Each row is a point on a tangle of strands that fork and nearly touch. The rows are in no order.
Two points are linked if the straight distance between their rows is under 67.1. Some points are linked to none.
ninu: 32, -4, 10, -10, 11, -33, 18, -30, 7, -38, -40, -1, 16, 0, -3, 28, 16, 2, -3, -21, 31, 36
Sato: 16, -11, 4, -1, -5, 0, 15, 23, 6, -18, -14, 16, -8, -4, 24, -5, -40, -11, -7, 27, -41, 28
vuta: -2, 12, 5, -25, -44, 24, 1, -10, 29, 12, -3, 7, 27, 11, -5, 12, 3, 21, -24, 9, -4, 8
teki: 37, 5, 18, -7, 16, -9, 20, -33, 9, -20, -29, 0, 15, -11, -6, 16, 19, -13, -15, -6, -10, 32
sapib: -18, 20, -22, -1, -18, 24, -41, 5, 24, 27, 3, -8, 11, -19, -27, 1, -7, 19, -22, 0, -25, -10
ruve: -9, 15, 3, -5, -45, -7, -20, 6, -30, -3, 32, -1, 1, 16, 20, -7, -12, 23, -2, 19, 19, 33
Leko: 5, 5, -4, -12, -26, 9, 16, -5, 22, 10, 31, 14, 1, 0, 10, 3, -24, -15, -22, 5, -28, 13
voguf: -11, 32, 25, -6, -34, -3, 2, 21, 13, 7, -19, 18, 19, 16, 8, -22, 6, 33, -12, -1, 44, 29
zutuf: 6, -15, 3, 17, 43, 18, 11, 8, -33, -28, -25, -15, -8, -11, 17, -15, 10, -15, 5, 0, -19, 4
vavu: 11, -14, 2, 25, 50, 5, 19, -15, 0, -7, -7, -19, 11, -28, -18, 1, 17, -18, -10, -5, -3, 1
Gorop: 10, -10, -3, 2, 12, -1, -14, -34, 26, -17, 18, 6, -10, 1, 2, -18, 12, -14, 8, -28, -25, 11
karo: -17, 17, -14, -14, -57, 30, 0, -8, 0, 26, 40, 10, 29, 30, -4, 10, 5, 24, -25, 36, 31, -10
Meri: -10, 19, -28, 2, -30, 30, -18, -8, -13, 23, 32, -5, -6, 2, -2, 6, -8, 2, -15, 20, -26, -33
sug: 3, 7, -25, -30, -33, 13, 1, 9, -28, -5, 15, -15, -23, -2, 11, 37, -18, -1, 17, 34, -4, -22
lufu: 1, 0, -1, -5, -9, 17, 9, -5, -3, 43, 31, -2, -7, -10, -15, 27, -28, -23, -17, 29, -29, -22
fodev: -6, 37, -1, 5, -20, -2, 21, 55, -17, 1, 18, 6, -20, 2, 13, 1, -26, 14, 0, 14, 32, -38
nebek: 8, 25, 5, 22, -2, 11, 24, 5, -37, -2, 18, -8, -23, 10, 27, 21, -24, 9, 13, 23, -2, -44
Tez: -25, -27, 8, 20, 31, -5, -26, 9, 8, 46, 19, 4, -2, 2, -8, -26, -17, -18, -7, -17, -35, 0
Feke: 1, 6, 9, -12, -43, 3, -17, -28, -7, 25, 33, -4, 3, -2, -6, 16, -11, 1, -8, 33, 1, 32
kas: -16, -3, -6, 0, -1, 5, -18, -9, 8, 60, 15, -2, 5, -13, -24, 18, -19, -24, -28, 3, -41, -14
vuf: 10, 13, -9, -25, -51, -22, 24, 2, -1, -1, 12, 11, 1, 8, 7, 28, -20, -5, -5, 27, 18, 18
sivik: 22, 24, 5, -10, -11, 25, 37, -4, -7, 5, 18, -2, -3, 10, 19, 26, -13, -7, -23, 25, -35, -22
kof: 5, 12, 2, -11, -22, -22, -9, 1, -29, -37, -23, 1, -10, 11, 25, -2, 17, 24, 15, -21, 14, 40
Giv: -22, -21, -39, 46, 54, 3, -12, -14, -5, -7, 6, -23, 20, -15, -25, -9, 17, -31, -5, -25, -5, -27
kuvu: 21, -7, 12, 3, 24, -16, 31, -1, 40, -2, 8, 12, 9, -22, -3, -8, -7, -28, -10, -15, -24, 17
Guzud: -2, -35, -6, 24, 61, 3, 9, 3, 37, -8, -9, -10, 12, -29, -24, -11, 0, -23, -5, -4, -25, -7
Raded: 19, 0, -2, -42, -49, -13, -28, -23, 40, -10, 8, 9, 4, 1, -11, 20, -7, 20, 10, 4, 22, 29
lar: 20, -35, -5, -2, 35, -1, -19, -21, 30, -38, 0, -2, -13, 5, 6, -16, -16, -19, 27, -13, -29, 18
pib: 0, -7, -15, 9, 18, -20, -17, -31, 27, -31, 22, 5, 6, 5, -10, -21, 33, -1, 7, -44, 12, -3
zele: -2, -9, 17, 7, 4, -17, -11, 28, -36, 17, -4, -1, -22, -7, 10, -16, -19, -9, 25, 34, 14, 13
vegi: 7, 3, -7, -34, -26, -31, 28, -1, 0, -3, 12, 1, -11, -6, -6, 27, 4, -19, 11, 2, 17, 3
kes: 4, -3, 3, 19, 35, 2, 0, 32, 21, -6, -22, 3, 2, -32, -7, -33, -5, 2, 7, -4, -7, 10
piv: 10, -27, -14, 23, 43, -15, -9, -42, 27, -46, 25, -17, 10, -7, -18, -1, 27, -5, 3, -28, 15, -5
mobeg: 5, 4, 12, -13, -7, -27, 11, 7, 40, -6, -26, 23, 11, 2, -8, -3, 18, 22, 4, -28, 56, 17
Bab: 5, 20, -3, 5, -15, -35, 36, 25, -27, -30, -14, 15, -7, 12, 31, -5, -4, 1, -9, -9, 11, 5
Taf: -14, 24, -18, -13, -20, 11, 2, -27, 11, 39, -2, 3, 16, 13, -24, 26, 15, -8, -31, -7, -8, -41
Tuluf: -5, 17, 1, -16, -37, 5, 1, 3, -57, -3, 15, -13, -20, 14, 17, 23, 12, 24, 13, 6, 23, -14
sov: -5, -2, -6, 21, 45, 4, 8, 7, 32, 14, -4, -2, 19, -26, -22, -15, 0, -10, -26, -27, -33, -13
lam: 3, -15, 2, -3, -6, 19, 11, 37, 2, 6, -8, 9, -6, 2, 15, -2, -46, -11, 5, 54, -30, 5
gilot: 12, -21, 28, 12, 29, -31, -11, -18, 35, 28, 29, 18, -7, -9, -29, -12, -10, -25, 6, -9, -11, 13
Kuza: 18, -48, -3, 17, 54, 1, -4, -21, 8, -50, -7, -14, -3, -9, 0, -8, -11, -14, 32, -3, -2, 25
Toso: 0, -7, -2, -2, -2, -37, 24, 8, 21, -10, -1, 7, 17, -7, -21, -2, 20, -1, 11, -32, 62, 4
pozo: 2, 11, 2, 22, 20, -15, 48, 12, -3, -11, 9, 8, 8, 0, 10, -19, 18, -22, -12, -16, 13, -23
vonim: -20, 31, 6, 23, -3, 27, -21, -11, -37, 30, 5, -9, -7, 17, -2, 6, 18, 18, -15, -1, -8, -41
poz: 20, -9, 7, 4, 7, -24, 31, 21, -20, -15, -34, -3, -17, -4, 21, 3, -24, -22, 2, 21, -14, 27
Pusa: 2, -9, 6, 15, 19, -11, 14, 11, -53, -34, -17, -14, -19, -11, 23, -8, 12, -1, 12, -3, 13, 14
gegiv: 13, -60, 5, 19, 75, -9, -17, -17, 45, -22, 20, -4, 5, 4, -20, -8, -22, -17, 14, -11, -20, 2
bafe: -9, -17, 10, -28, -2, -9, 8, -6, 46, -3, -49, 20, 18, 26, 16, 8, 23, 25, 6, -20, 66, 11
tazud: -13, 16, 11, -18, -26, 9, -17, -14, 17, 16, -17, 2, 11, 11, -12, 0, 26, 21, -5, -3, 25, 0
Gilo: 10, 29, 4, 0, -9, 17, 12, 18, 4, -17, -18, 8, 3, -10, 23, -12, 0, 13, -21, -7, -38, 19
Vubi: -3, 12, 22, -7, -26, -12, -2, 0, 45, -3, -18, 26, 28, 22, 9, -13, 6, 22, -11, -22, 28, 29
bige: -10, 10, -10, -23, -14, 4, -9, -14, -36, -4, 4, -19, -18, -5, -11, 29, 25, 6, 23, -11, 19, -22
Das: 6, 28, 12, 12, 1, 18, 8, -5, -36, 9, 5, -11, -11, 1, 5, 19, 8, 13, -4, 11, -12, -51
noror: -12, 13, 8, -16, -55, 3, -2, 0, -37, -1, -5, 6, 9, 32, 26, 13, 0, 42, -2, 15, 34, 28
tef: 6, 4, 23, 3, 7, 2, -6, -11, -11, 26, 14, 2, -7, -12, -3, -9, -6, -3, -2, 4, -18, 8
sise: 25, -8, -9, 10, 21, -32, -2, 33, 9, -40, -39, 5, -13, -27, 8, -17, -19, 6, 20, -1, 5, 28
solam: -8, 32, 11, 16, 2, 0, 3, 56, -12, 11, -4, 8, -12, -12, -1, -20, -10, 9, -6, 7, 15, -21
sito: 1, 11, 3, -23, -41, -39, -1, 3, 4, -9, 11, 18, -2, 15, 14, -3, -5, 10, 10, -17, 34, 37
kiru: -12, 14, 18, 4, -18, -17, -28, 0, 23, 37, 22, 2, 2, -14, -22, -4, 1, 2, 1, -1, 26, 18
bel: -16, -8, -2, 25, 27, 13, -12, -6, -14, 56, 9, -2, -1, 7, -12, 12, -17, -20, -19, 2, -50, -35
lonan: 3, -38, -6, 17, 50, 8, -27, -16, -7, -17, -11, -23, -16, -16, -13, -14, 6, -15, 33, -2, -9, 0
Zural: -5, 14, 0, 16, 20, -4, -13, 36, -12, -3, -17, -5, -5, -34, -2, -32, 6, 10, 5, -5, 20, 1
rup: 15, -39, 24, 22, 44, -24, -11, -6, 25, 8, 6, 5, -5, -4, -1, -25, -17, -17, 18, -8, -16, 31
vok: -10, 7, -28, -12, -7, 7, -34, -24, 21, 2, 4, -4, -12, -7, -26, 0, 7, -11, 7, -13, -5, -15
nes: -8, -3, 3, 38, 38, 1, -4, -23, 0, 4, -7, -24, 29, -24, -29, -2, 41, -1, -22, -21, 4, -2
Puv: 3, -1, 5, 3, 12, -24, -29, 6, -17, -22, -13, -16, -2, -22, -8, -5, 28, 26, 28, -22, 35, 19
mego: -9, -21, -7, -2, 6, -9, -21, 12, 12, 32, 5, -3, -23, -4, -18, -11, -27, -30, 25, 18, -7, -13
lenil: -4, 48, 29, 14, -31, 25, 13, 13, -18, 24, 16, 9, 18, 21, 8, 8, -10, 44, -24, 21, 17, -16
ket: -12, 32, -14, 19, -7, 25, -6, 35, 0, 41, 20, 1, -8, -12, -12, 10, -34, 12, -17, 27, -7, -53
numan: 8, -18, 15, 10, 9, -18, -55, -8, 21, 11, 10, 9, -24, -15, -9, -25, -14, 2, 20, -2, -1, 19
sati: 8, -16, 1, 8, 23, 7, 18, 30, -30, -16, -34, 0, -13, 5, 23, -9, -16, -11, 17, 25, -17, -4
Fek: -5, 33, -31, -7, -37, 43, -8, 7, 3, 5, 27, -13, 13, 3, -3, 14, -9, 33, -20, 33, -4, -36
Kiz: -4, -16, -6, -6, -19, 3, -28, 14, -1, 25, 23, -4, -18, -2, 2, -17, -36, -6, 12, 40, -11, 8
diru: -19, 9, 5, -23, -47, -21, -13, 0, 30, 22, 16, 19, 5, 23, -2, -8, 3, 16, 5, -9, 50, 17
Lipo: -14, -2, -24, 7, 12, -3, -14, 8, -7, 28, -11, -12, -13, -21, -34, 18, 0, -27, 6, 2, 0, -45
naku: -24, -2, -27, -25, -8, 10, -24, -23, -23, -3, 10, -14, -26, 4, -11, 8, 8, -14, 15, -10, -11, -26
seke: -13, 0, 2, -5, -18, 12, -7, -22, 26, 15, 32, 13, 3, 2, 2, -21, -6, 0, -23, -24, -47, 14
Niri: -21, -7, -6, 28, 24, -6, -6, -3, -14, 20, 13, -4, -5, 5, -6, -16, 14, -25, -1, -13, -3, -23
muta: 12, -24, 2, -12, -1, -3, -16, -14, -16, -28, -6, 0, -27, 0, 20, -6, -21, -20, 29, 12, -24, 35
Fidu: -8, -15, -31, -18, 5, -15, -6, 5, 4, -6, 1, -15, -16, -26, -34, 10, 9, -26, 21, -18, 20, -35
Lugat: -11, 3, 9, -22, -22, 12, -6, 8, 27, -3, -53, 16, 21, 23, 31, 7, 10, 50, -3, -2, 54, 24
kizem: -16, 29, -10, -16, -54, 9, 2, 7, -14, 7, 33, 9, 3, 26, 9, 11, -4, 28, -8, 19, 33, -24
bofom: -11, -27, 2, -4, 29, 26, -6, 2, -9, 27, -24, -16, -16, 0, -15, 10, -21, -24, 17, 37, -34, -24
zup: 1, 30, 3, -5, -34, -10, -14, 31, -9, -16, -12, 9, -9, -16, 10, -4, -19, 23, 1, 12, 24, 25
nize: 2, -56, -7, 31, 51, -35, -13, -9, 14, -24, 15, -18, 2, -20, -23, -5, 2, -19, 27, -2, 32, 5
Ror: -12, -22, -19, 10, 27, 31, 1, 24, -3, -11, -8, -2, -14, 16, 9, -28, -10, -13, 5, 4, -43, -43
mevim: 14, 1, -28, -17, -38, 11, 3, 24, -31, 1, 30, -4, -17, -10, 10, 25, -34, 11, 1, 64, 6, -6
Tagi: 11, 9, 19, 16, 31, 10, 12, 5, -9, 23, -15, -11, 3, -31, -12, -2, 5, -16, -13, 4, -8, -4
Gav: 1, -22, 2, -16, -2, -23, -27, -2, 8, 3, 12, 4, -29, -10, -3, -11, -16, -20, 40, 6, 11, 8
nife: 2, 0, 4, -26, -24, -10, -16, -29, 17, -15, -12, 6, 4, 11, -1, 6, 35, 17, 19, -22, 28, 17
zelan: -11, 41, 6, 24, -23, 20, -6, 29, -15, 36, 35, 3, 5, 11, -2, 4, -28, 36, -22, 22, 3, -39
sirig: -8, 21, -2, 2, -13, 1, -6, 5, -33, -22, -1, 2, -8, 10, 22, -23, 25, 21, 8, -23, -1, 8
defez: 3, 20, -21, -38, -44, 16, -1, 2, -20, 7, 8, -15, -3, -5, -7, 45, 7, 14, 2, 29, 22, -17
zok: 13, -35, 27, 11, 41, -7, 12, 7, 22, 20, -2, 9, 8, -9, -3, -6, -25, -24, -6, -4, -37, 22
Bapa: 7, 7, 18, 11, 7, -20, -40, -11, 5, -7, 1, -1, -13, -10, -3, -24, 14, 20, 18, -20, 8, 29
zami: -14, -7, 4, -31, -36, 17, 11, -4, 21, 18, -36, 10, 19, 29, 25, 24, 2, 26, -9, 22, 58, 26
zemov: -5, 14, 11, 4, 8, 13, 18, -22, -8, -6, -9, -3, 18, 5, 2, -6, 43, 12, -16, -23, 1, -3
kedi: -15, 17, -5, -27, -47, 38, 5, 12, 16, 11, -22, 7, 30, 25, 17, 22, -2, 41, -25, 34, 43, -5
tel: -1, -47, -6, -2, 57, 11, 12, 12, 28, 4, -19, -1, 6, 0, -18, -17, -15, -33, 18, 5, -32, -13
peveg: -28, -16, 5, 10, 16, 27, -17, 26, 10, 44, 18, 6, 2, 5, 4, -25, -31, -4, -22, -11, -60, -13
Vuka: -8, 14, 4, 11, -2, 30, -10, 35, 17, 41, 11, -4, 8, -26, -11, 2, -30, 6, -27, 20, -32, -26
pirap: -19, -49, -15, 7, 45, 31, -3, 6, 6, 3, -17, -5, 4, 28, -11, -31, -13, -24, 22, 4, -42, -36
gigu: 5, 4, -1, -8, 5, -11, 1, 0, 27, -22, -13, 5, 1, -24, -14, -4, 15, -2, -2, -17, 6, -5
Luder: -9, 4, -14, -10, 2, -25, 20, 11, -7, 1, 12, 1, -19, -15, -10, 3, 9, -26, 15, -7, 19, -24
tozuz: 14, -6, -10, -10, -14, -19, -24, -2, -18, -45, -20, -4, -28, -10, 26, -1, -8, 5, 28, -9, -5, 29
kob: -1, 21, 5, 9, -38, 12, 0, 16, -36, 8, 45, 5, -8, 18, 21, -2, -20, 22, -6, 32, 16, -5
Mize: -1, 6, 4, 10, 10, 7, 19, 20, 34, 13, 10, 13, 7, -12, -3, -23, -7, -10, -23, -19, -24, -7
tiduf: 2, 24, 24, 21, 2, 8, 29, -6, -32, -7, 7, 1, -10, 23, 34, -3, 7, -5, -18, -2, -24, -10
Zimud: -9, 29, 4, 1, -4, 29, -11, 15, 16, 20, -9, -4, 6, -15, -9, -6, 2, 20, -28, -5, -36, -22
vop: -13, 39, 21, 1, -19, 17, 0, -1, -2, 36, -8, 3, 17, 11, -8, 5, 15, 21, -22, 8, 15, -16
duv: -4, 6, -23, -18, -59, 33, 9, 4, 9, -3, 14, 11, 37, 37, 20, 10, -8, 41, -25, 44, 38, 9
nodat: 12, 31, 8, 5, -20, -10, 21, 17, 3, -32, -27, 17, 6, 15, 25, -11, 5, 12, -19, -17, -2, 23
deker: 15, 36, -12, -13, -27, 5, 41, 28, -22, -38, -16, 0, -4, 9, 26, 32, -10, 10, -13, 15, -2, -17
Zeku: -11, 6, 1, 31, 31, 12, -13, -27, -6, 39, -8, -14, 21, -7, -33, 10, 27, -9, -26, -21, -22, -9
Fulos: -6, 21, -8, 14, 15, 30, 0, 25, -8, 1, -12, -7, -8, -11, 7, -21, -2, -1, -10, 2, -34, -30
tiz: -11, -3, -2, -25, -28, -22, -4, 21, -50, -3, 19, -3, -25, 9, 21, 11, 0, 4, 30, 4, 21, 6
zes: 21, -1, 20, -15, 7, 1, 10, -49, 32, -7, -7, 6, 11, 11, -6, 14, 25, -9, -7, -22, -1, 27
modo: 0, 1, -19, -5, -19, 17, -4, 32, -1, 20, 23, 0, -6, -10, 1, 2, -45, 4, -5, 58, -14, -11
Geben: -6, 26, 12, -14, -33, 0, 33, 2, -3, -9, 4, 12, 10, 17, 15, 13, 16, 6, -15, -1, 16, -8
Kidok: 14, 8, -4, -16, -21, -6, 21, -24, -29, -37, -4, 3, -16, 17, 31, 10, 7, -9, 6, -12, -18, 19
forod: 7, 5, 37, 14, 1, -7, 21, 3, -20, 12, 11, 9, -8, 8, 24, -19, 0, -7, -13, 2, -24, 25
tapal: 9, 0, 10, -30, -28, 4, 17, -31, 39, 7, -20, 11, 20, 11, -4, 26, 16, 4, -16, -2, 3, 23
Buvi: -2, -65, 7, 20, 63, 9, -4, 12, 22, 1, -27, -8, 34, 18, -36, -27, -10, -14, 27, 12, -23, -8
sifur: 0, 16, 5, 7, 5, -26, 47, 11, 5, -11, -4, 13, 22, 2, 5, -13, 26, -1, -10, -26, 41, 4
kefud: -3, 2, -3, -25, -33, -7, -4, -15, -34, -24, 27, 1, -18, 16, 27, 7, 8, -7, 26, -8, 4, 21
Kup: 24, -4, -2, 4, 15, -27, -7, 17, -7, -49, -30, -8, -3, -32, -2, 2, 18, 17, 16, -19, 18, 27
nep: -10, -30, -11, 23, 38, -27, -20, 18, 1, -5, 4, -10, -9, -23, -23, -27, 3, -16, 29, -12, 32, -5
babut: -17, -22, -19, -5, 18, 37, -11, 5, 8, 14, 9, -3, -3, 4, 1, -18, -25, -15, -7, -6, -64, -19
luvat: 22, -8, -3, -24, 5, -15, 5, -33, -16, -29, -13, -10, -13, -8, -7, 29, 16, -14, 32, -15, 14, 22
tad: 0, 25, -9, -9, 5, 10, 30, -2, -5, -22, -11, -9, 2, -5, -8, 13, 24, -11, -5, -6, -1, -42
sedof: 5, 11, 29, 20, 15, -14, -13, 6, 39, 12, 4, 14, 7, -16, -15, -38, 2, 15, -17, -28, 5, 23
Molin: 14, 1, 1, -28, -31, -25, 24, -21, -5, -18, -22, 16, 1, 21, 26, 27, 3, -10, -5, -8, 4, 33
fumur: 20, 26, -8, -5, 1, 14, 34, 4, -25, -37, -28, -11, -2, -3, 22, 19, 17, 6, -5, -8, -11, -23
sez: 4, 32, 19, 1, -44, 5, 23, 9, -34, 11, 6, 9, 10, 43, 28, 18, 1, 41, -18, 27, 34, 7
vofa: 15, -30, -4, 8, 35, -11, -19, 26, 30, -26, -22, -2, -12, -19, -3, -33, -13, -5, 29, -1, 1, 8
Puzar: 16, 5, -4, -17, -37, -12, 11, 11, 1, -8, 5, 13, -5, -6, 22, 4, -32, -11, -13, 21, -14, 28
Mazu: 3, 8, -2, 6, 4, -12, 30, 36, -47, -25, 0, 1, -24, 8, 26, 0, 3, 1, 14, -1, 11, -19
mosop: -18, -32, -4, 25, 54, 20, 3, -10, -6, 33, 4, -9, 8, 10, -15, -1, -10, -37, -16, -12, -54, -31
sutir: -8, 20, 13, -21, -28, -20, 20, 28, -24, 4, -22, 5, 6, 13, 7, 21, 10, 27, 5, -4, 53, 9
sepo: -16, -10, -8, 21, 45, 6, 2, 24, -10, 26, -20, -7, -8, -10, -26, -3, -6, -22, 11, 17, 2, -51
gubir: -19, -36, -11, 11, 44, -6, -6, 27, -11, 1, -13, -18, -4, -11, -21, -22, 2, -19, 28, 8, 12, -31
korum: -18, -54, 11, 13, 43, 7, -38, -9, 13, 32, 3, 3, 5, 10, -19, -27, -19, -16, 18, -1, -39, 1
betot: 13, -11, 0, -6, 29, -4, 37, -14, -15, -6, -4, -5, -13, -7, 3, 9, -7, -45, 6, 7, -12, -6
bev: 4, 7, 19, 14, 12, 12, 30, 21, -25, 8, 11, 7, -13, 14, 32, -6, -21, -3, -5, 15, -24, -31
pasu: 5, -1, 29, 18, 19, -23, 5, -25, 8, 3, -9, 0, 23, -8, -11, -13, 34, 7, -6, -23, 37, 25
kitim: -3, -13, 8, -11, 0, -10, 6, -27, 1, -21, -28, 0, 18, 10, 3, 12, 49, 22, 12, -33, 53, 22
mepur: -3, -36, -3, 21, 51, 2, -1, -39, 1, 18, 12, -9, 0, 0, -21, -3, -3, -48, -7, -15, -35, -5
bavop: -2, 11, 30, 10, 0, 3, -2, -4, 40, 1, -12, 16, 27, 8, -3, -26, 27, 28, -22, -31, 4, 19
Sed: 9, -7, -1, -30, -42, -38, 19, -4, -28, -16, -34, 5, 8, 19, 16, 40, 7, 11, 1, -5, 33, 37
modof: -15, 0, -31, 1, 4, 18, -31, -1, 24, 5, 10, 2, -10, -9, -13, -19, -16, -9, 1, -23, -44, -20
dib: -17, 21, 2, 32, 29, 10, -13, 9, -14, 45, 0, -5, 13, -3, -13, 0, 11, -5, -32, -19, -36, -42
Bugal: 27, -23, 24, 22, 29, -40, 4, -32, 22, -21, 12, 3, 6, -6, -7, 7, 23, -3, 5, -23, 33, 28
gapoz: 20, -2, 20, 32, 26, -9, -25, -24, 14, -29, -9, 0, 5, -7, 3, -21, 15, 19, 3, -26, -7, 34
dafe: -9, -60, -18, 24, 57, -20, -12, -10, 31, -1, 13, -8, 4, -1, -25, -15, -8, -35, 26, -5, 5, -12
Zose: 5, 2, -8, -40, -43, -20, -9, -4, 23, -20, -18, 11, 9, 17, 11, 18, 5, 29, 15, -11, 37, 33
Dode: -1, 18, 1, -13, -5, 14, 31, -30, -5, 10, 1, -4, 10, 9, -8, 28, 20, -20, -19, -3, -11, -30
biku: 3, 0, -19, -19, -11, 16, -10, -14, -6, -19, 4, -6, -25, -4, 10, 0, -10, -21, 21, 6, -25, -2
tero: 18, 6, 26, -14, -23, -36, -3, -16, 23, 3, -1, 16, 3, -4, 1, 4, -8, 1, 6, -2, 11, 41
deta: -13, 12, -8, -15, -32, 29, -6, -28, 22, 42, 21, 2, 23, 14, -17, 15, 8, 2, -35, 4, -22, -5
Susi: 7, 9, -6, -13, -47, 25, 3, -4, -2, 5, 45, 4, 11, 8, 20, -6, -14, 9, -28, 18, -27, 29
mav: -5, -21, -20, 3, 35, 0, -8, -36, -14, -26, -2, -27, -12, -21, -17, 4, 27, -18, 27, -15, 7, -9
fego: 3, 4, -6, -35, -52, 21, -15, -33, -6, 9, 14, -7, 5, 8, -3, 28, 11, 13, 8, 31, 16, 13
nitak: 17, 1, 20, 4, -6, -38, 4, 8, -13, -5, -19, 9, -16, -11, 13, -2, -6, -12, 6, 1, 12, 39
beluf: -3, 5, -16, 4, -2, 43, -9, -8, -24, 17, 20, -13, -21, 11, 10, 18, -28, -6, 2, 29, -46, -34
Pemok: 1, 0, -12, -25, 0, -8, 22, -5, -27, -34, -31, -5, 8, 8, 2, 28, 45, 19, 18, -27, 34, 9
Zited: -3, 36, -18, 0, -32, 33, -3, 36, -9, -11, 17, 3, -2, 1, 16, -4, -21, 37, -17, 26, -15, -24
Pipu: -14, -30, -31, 27, 44, -8, -23, -38, 5, 6, 11, -5, -5, 2, -31, 6, 15, -43, 9, -24, -15, -17
fepod: 16, -2, 19, 15, 30, -2, -3, -36, 21, -11, -29, -17, 25, -15, -25, 5, 45, 13, -9, -24, 16, 11
tiko: 6, 27, -21, -5, -47, 21, 1, 12, -11, -19, 23, 13, 13, 14, 30, -5, -18, 27, -27, 28, -15, 12
Kiget: -5, -22, -8, 10, 27, -26, -14, -17, -16, -34, 12, -19, -3, -17, -19, 3, 36, 4, 31, -29, 33, 8

A fork is a point with three links. Follow the links from the first point to the second and name the forks in between, in order.
Feke; Meri -> modo, Sato, Puzar, Leko
bavop; Puzar -> Vubi, mobeg, lenil, tazud, nife, Zose, sito, poz, Sato
sito; Fulos -> Zose, nife, tazud, lenil, Zimud
kitim; mobeg -> nife, tazud, lenil

Follow the links from the first point to the second, and from the first to the third. Name the last point that the two ways share.
Luder; Das; zami -> lenil
naku; mobeg; vuf -> lenil
Sed; korum; tad -> babut
Kup; sug; Mazu -> modo
Kiget; forod; pasu -> vavu
Bugal; Toso; peveg -> Ror
Fidu; sapib; Puv -> Sato
Taf; mosop; Tez -> Ror
tad; ruve; mego -> tazud
sirig; tad; Lipo -> tazud
